A landscape with many peaks, sampled at points; each row gives a point and its height.
From any point a climber steps to the highest of the 2 points nearest to it. It stops when none of these is higher. Distance is the straight distance between rows; heights are no part of it.
Z_949: [-13 -31   3  -3   5 -13   2  -3   0  10  15  36 -36  -6 -29  -4   8  -6
  20 -19  29 -10]  h=254
Z_257: [ -1 -17  -8   1  43   3   1  -9  -5 -18  49 -29 -20  25 -22   0   3   9
  35  -4  17  13]  h=74
Z_200: [-20   4  15   6  18  -6 -44 -25  37   1 -26 -48  -6  16  30  23   0  30
 -17  -8  14  -8]  h=321
Z_173: [ 22  13 -45  -1  -5  28  48 -11 -11 -31  26  35 -21 -38  11  16   4 -30
  20   8 -27  33]  h=134
Z_687: [ -7  32 -43  11  -5   5  35   6 -23 -24 -18   0  23   4 -29   3  14 -25
 -12  36 -35  25]  h=575
Z_946: [ 35  -5 -23   6  15  14  -3 -24   6 -35   7  -2 -30 -45  34   4  -3  -5
   8 -32  -7  28]  h=453
Z_189: [ 19  -2 -26  12  -7  29  55 -17 -40 -26  17 -20 -42  11 -28   1 -13 -13
  23 -29 -16  -8]  h=235
Z_931: [ 41  18   0  22 -22   6  -5 -26  -9  10  23  -4  -7 -23  37  45  -2 -10
   8 -25   5  23]  h=159
Z_555: [-21  18 -17  -3  12 -12  -8   3   8 -11 -31  22   4 -25  -7  -9  12 -32
 -18  32 -19  41]  h=554
Z_753: [ 25   6 -36  -8 -25 -19 -19  26  -4 -11 -21  64  -6 -45 -32   0  22 -34
   1  22 -18  17]  h=375
Z_843: [ -7  -7  75 -16  -5 -15 -38   8   9  15   8 -41 -32  40 -11   3   9 -10
  29 -38  45 -50]  h=142
Z_60: [  8 -11 -32 -21   0 -26 -51  26  22   7  -8  20  16 -30 -19 -20  17  -6
   3  24  14  12]  h=345
Z_303: [ 18  20 -22  13  -1   7 -37  21  -4   7 -18 -28  42  21 -16 -24   8  21
  -9  24   5   5]  h=208
Z_79: [-24  -1  33 -36   6  -7 -42  13  50  24 -28  -9  14   8  40 -41 -12  43
 -17  24   4 -32]  h=419
Z_442: [-16  -3 -10   1   5 -12 -15 -12  15  13  16 -72  14  36  -4  39   7   5
   0  13  15  -7]  h=260
Z_607: [ -8  12  51  -9  31  -4 -59 -14  40   7  29 -18   4   9  49  13 -16  42
   8  11   6 -19]  h=326
Z_869: [  6  36  -7  31 -23  42  36 -23 -25  12  -5  52 -31   5 -21  37  17  -9
   4   6  -5  13]  h=653
Z_525: [-20  -6  22 -17 -13 -20 -26  18  21  24 -41  20  20  -9  16 -37 -10  10
 -24  -1   1 -18]  h=340
Z_633: [ 16  15  15  -2 -38  -9   9  16 -28   9 -13  38  20 -24  18 -12 -17 -28
  -6  -6 -31   7]  h=435
Z_826: [ 26  -7 -51  23 -11  28  58  -1 -29 -17   4  39  12  -3  -9  13   1  26
  -9 -14   4 -20]  h=310
Z_172: [ -3  27  54  -4   4   5 -40  18   8  34  10  16  18  10  18 -24 -12  18
   1  23  -8   9]  h=186
Z_649: [-20 -35  10 -17   5 -24   1  -5   5 -19   8 -76   0   9  -2   9 -14  -2
   8 -31  -7 -19]  h=113
Z_742: [ 12   4 -15  -4  15 -12 -29  -4  10 -24   3  11  -3 -41  18  -4   7 -17
   1   6 -13  44]  h=499
Z_852: [ -8 -40   1 -30  20 -19  -3  15   8   3  41  17  -9 -12 -19 -29   1   8
  25  -4  24  -5]  h=229
Z_31: [ 21  21 -10  31 -43  24  28 -26 -28  11 -15   6 -40   5 -14  49   5 -28
   5 -27   5 -14]  h=605
Z_701: [ -3 -22   2  -4  36  -6  -5 -10   2 -24  38 -60   5  22   7   0 -17  30
  21 -15  -3  -9]  h=91
Z_195: [  6  17  26   2   7  13 -35  32   5  10 -16  50  28 -12  12 -38   3  -2
 -14  22 -13  28]  h=212
Z_656: [ 34 -12 -45  11  -2  26  28  -5  -7 -22  -2  71 -27 -37  -5  12  10  13
  -3 -15  10  -3]  h=353
Z_282: [ 23  -2  15  24 -43   0   3  -7 -32  27   8 -29 -24  20 -18  45   2 -28
  14 -38  20 -22]  h=573
Z_288: [-58 -21  31 -36   5 -35  -4  -4  31  -3 -37 -48  -6   0   2 -26 -16  -3
 -22  -8  -9 -22]  h=169
Z_758: [ -3   6  59   6  27   7 -10 -12   6  17  56 -18   1  27  28  21 -20  34
  16  -2  12 -16]  h=302
Z_575: [-26   6 -36 -17  -1 -34  18  17  19 -14 -31 -32  53 -13   0   1  12 -31
 -43  46 -16  15]  h=439
Z_50: [  6  28 -20  14 -24   5  10  21 -29 -13 -37 -20  54  15  -7 -15  -3 -13
 -20  19 -38   9]  h=522
Z_217: [ 43  22 -11  15  -8  -5 -46  15  -6   2  -3  -5  50  -6  21  -1   6  10
  -9  13  -4  24]  h=184
Z_316: [-30 -36  47 -46 -10 -35 -27   2  32  19  10 -40 -16  19   0 -13  -1   5
  15 -26  30 -51]  h=158
Z_798: [-41 -15  18 -31  14  -6   2   9  42   3 -31 -19  37  17  50 -29 -20  38
 -31  20  -6 -31]  h=517
Z_627: [ 21 -39 -38  -8   2  -4  34   9 -10 -21  16  56   5 -37   9  -7  -3   9
   3 -16  10  -4]  h=397
Z_919: [ 12   2 -27  -4 -23 -12  -1  41  -1 -17 -40  87  26 -24 -18 -17  20 -23
 -21  38 -12  -5]  h=346
Z_913: [-37  -3  -4 -11  15  -9  13   8  29 -18 -53  -8  44   5  33 -24  -3   4
 -46  20 -12   0]  h=665
Z_877: [  1  -2 -28   9  24  29  20 -15  -8 -22  10  34 -35 -14 -16   2  13 -12
  11   2 -10  39]  h=136
Z_811: [  6  -3  38  -2   5 -15 -38   0   2  11  21 -24 -28  19 -18  -1   8  -7
  32 -21  27 -14]  h=153
Z_936: [  4  14   5  10   0  20 -35  14   2  24 -17 -28   8  40 -32 -33   4  44
  -4  14  20 -25]  h=245
Z_560: [-32 -44   5 -41  11 -32  -3   0  30  13  20  -5  -3  -4   6 -18  -2  20
   8  -6  29 -29]  h=196
Z_473: [-23   0  36   5  18   1  -6 -23  16  12  31 -51   2  52  20  39  -5  13
  14   5  12 -16]  h=281
Z_930: [  0   1  14  23   5  20  29  -8 -37  -1  18 -39 -16  42 -29   1 -16  -1
  21 -25  -4 -10]  h=253
Z_449: [ 17 -26 -17 -13 -37 -32  12  -3 -13  -7  -4  -6 -23 -42  -1  12  -8 -33
   4 -42  -8 -18]  h=508
Z_872: [ 31  35  14  23 -21   2 -27  -4 -11  25  19  14  28  -8  28  30   3   4
  -3   5   0  29]  h=168
Z_205: [  6   7 -27  17  -7  11   7  14  -3  -3 -38  64  21 -12  -3  -5  13   7
 -25  12   8   2]  h=307
Z_698: [ 38  11   4  25   1  38   2 -14 -15  -4  20  33 -73 -11 -32  15  24 -15
  30 -22  19  12]  h=57
Z_287: [  9 -33   5  -2  15   1  31   7   0   5  26  47  29 -14  27  -6 -16  40
 -10 -16  22 -15]  h=471
Z_159: [  0  -5  19  17  -4  16  -6  -1  -9  16 -14 -17 -22  32 -38 -19  -1  35
   3 -28  29 -36]  h=294
Z_977: [-33 -26  12 -15  -3 -31  -8 -11  11 -21 -38 -64 -14 -15  -2  -5  -9 -13
 -18 -38 -16 -11]  h=135
Z_402: [ -5  10 -17  25  -3  21  40 -34  -9  12  18  27 -12  11   4  54  15  -4
   0  -1  15  20]  h=603
Z_689: [-33 -20   8 -42   7 -37 -28  -1  45   8  -6 -61  18   2  20  -6  -4   8
  -9  19   1 -24]  h=207
Z_53: [ -7  16   9  16  19  12 -11 -16  -6   1   6   5 -34  10 -21   4   8 -17
  14   9  -2  35]  h=152
Z_779: [ 28  24 -14  10  -7  18  16 -11 -16   0  37  22  -2 -24  19  28   5 -28
  15   9 -19  50]  h=148
Z_941: [ 37   8  -2  -5 -39  -2   6   3 -31  -3  11   8 -19 -39   3 -11 -17 -35
  19 -21 -32   6]  h=470
Z_349: [-23 -10 -26   3   5  -8  23  -9   7 -17 -40   5  23  -8  14   3  -1   0
 -35  -1  -7   4]  h=548
Z_397: [  5 -29  11  -2 -29 -27   3  -8 -11  10  -1 -24 -30  -5  -9  36   3 -29
  10 -52  21 -26]  h=545
Z_864: [ -2 -25 -10  10  18   1  30 -20   7  10  33  32   5   0  22  32  -3  28
  -1 -11  25   5]  h=542
Z_562: [ 18  46  14  23 -19  20   6   9 -40   3   0  -5  39  13  10 -14 -13  -5
  -1   9 -38  27]  h=474
Z_321: [ 20   0  32  26  -5  23  21 -23 -19   4  -6   9 -57  -5   5   5  -7   2
   6 -55  17 -21]  h=389
Z_414: [ 29   2 -17  16  10  25   5  18 -15  -3  10  35  27   1  -5 -12   5  31
  -6   9  10  10]  h=267
Z_312: [-32  20  23 -17   6  29  21  17  11  39   8   3  40  51  16 -29  -7  28
  -4  54  -7 -10]  h=459
Z_160: [-22 -13   4  -3 -14 -14   2   4   5  23 -17  29  -9  -4 -25  -7   0   4
 -11   2  11 -21]  h=284
Z_830: [ 30 -11  -6   8  16  12   7  -7 -20 -15  45   3 -50  -4 -25   6   8 -16
  40 -23  14  13]  h=62
Z_259: [-38   1   9 -13  13  21  24   0  12  35  18 -29   9  60 -13 -11  -8  30
   7  35   8 -18]  h=377
Z_879: [-30   3  24  10  36  -1 -21 -31  34  -2 -18   0 -17   3  36  13  -3  15
 -14  -6   7  19]  h=288
Z_619: [-42 -15  12 -36  21 -28  -5 -12  42  12  21 -67  -8  27   0  20  10 -17
  14  22  23 -17]  h=236
Z_595: [ -1  13  32   3   0  -9 -26  -4  -7  17  20  -9  -4  10   1  -2  -7 -13
  18   1  -6  16]  h=166
Z_332: [-17  -9 -40 -33  -3 -32  -1  32  18   1  -1 -24  54  -4 -13 -21   3 -14
 -10  51  -4   1]  h=405
Z_48: [ -9  20  26  -4  16  -6 -62  -2  36   7 -12 -36  23  14  37  -9  -7  36
  -9  20  -9 -10]  h=356
Z_499: [-26  12  -2  18   4  26  34 -11 -20  10  -8 -41   9  54 -24   9  -8  12
  -7   8  -6  -3]  h=300
Z_576: [ 38  26  11  21   7  42 -12  31 -21 -14  -6  59  21 -13   0 -30  10   7
  -9  14 -18  30]  h=237
Z_423: [ 36  20 -16  -5 -50  -2   9  22 -19 -11 -19  76  -9 -49  -1  -5  -3 -38
  -4  11 -37   3]  h=402
Z_723: [-27   7 -33  -5  -9 -27  41  -5   0 -25 -39 -19  11 -31  -3  20   1 -40
 -39  16 -29  13]  h=477
Z_890: [ -1  25 -42   2  16  14  19  13 -11 -50 -19  24   5 -20 -20 -11  21 -35
  -6  42 -44  50]  h=532
Z_745: [  2  -2 -40 -21 -11 -28 -20  38   6   8   9  15  37 -16 -36 -14  18 -29
   4  58  -6  18]  h=378
Z_848: [ -7  -4  54  21  -6  16  12 -14 -15  23 -17   3 -24  22   0 -11 -21  24
  -7 -41   6 -28]  h=347
Z_769: [  3 -20 -40   1  -2   7  53   3 -33 -22   7   4  -8   0 -35 -12 -11   7
   7 -12 -12 -19]  h=266
Z_477: [ 26 -16   5  16  19  14  -2 -26  -6 -27   3 -17 -45 -14  12   1  -3  10
  10 -52  17  -7]  h=417

Where does a climber stop that starts at each point below?
Z_414 => Z_869
Z_843 => Z_913
Z_769 => Z_869
Z_701 => Z_48
Z_745 => Z_913
Z_931 => Z_555
Z_848 => Z_555
Z_941 => Z_869
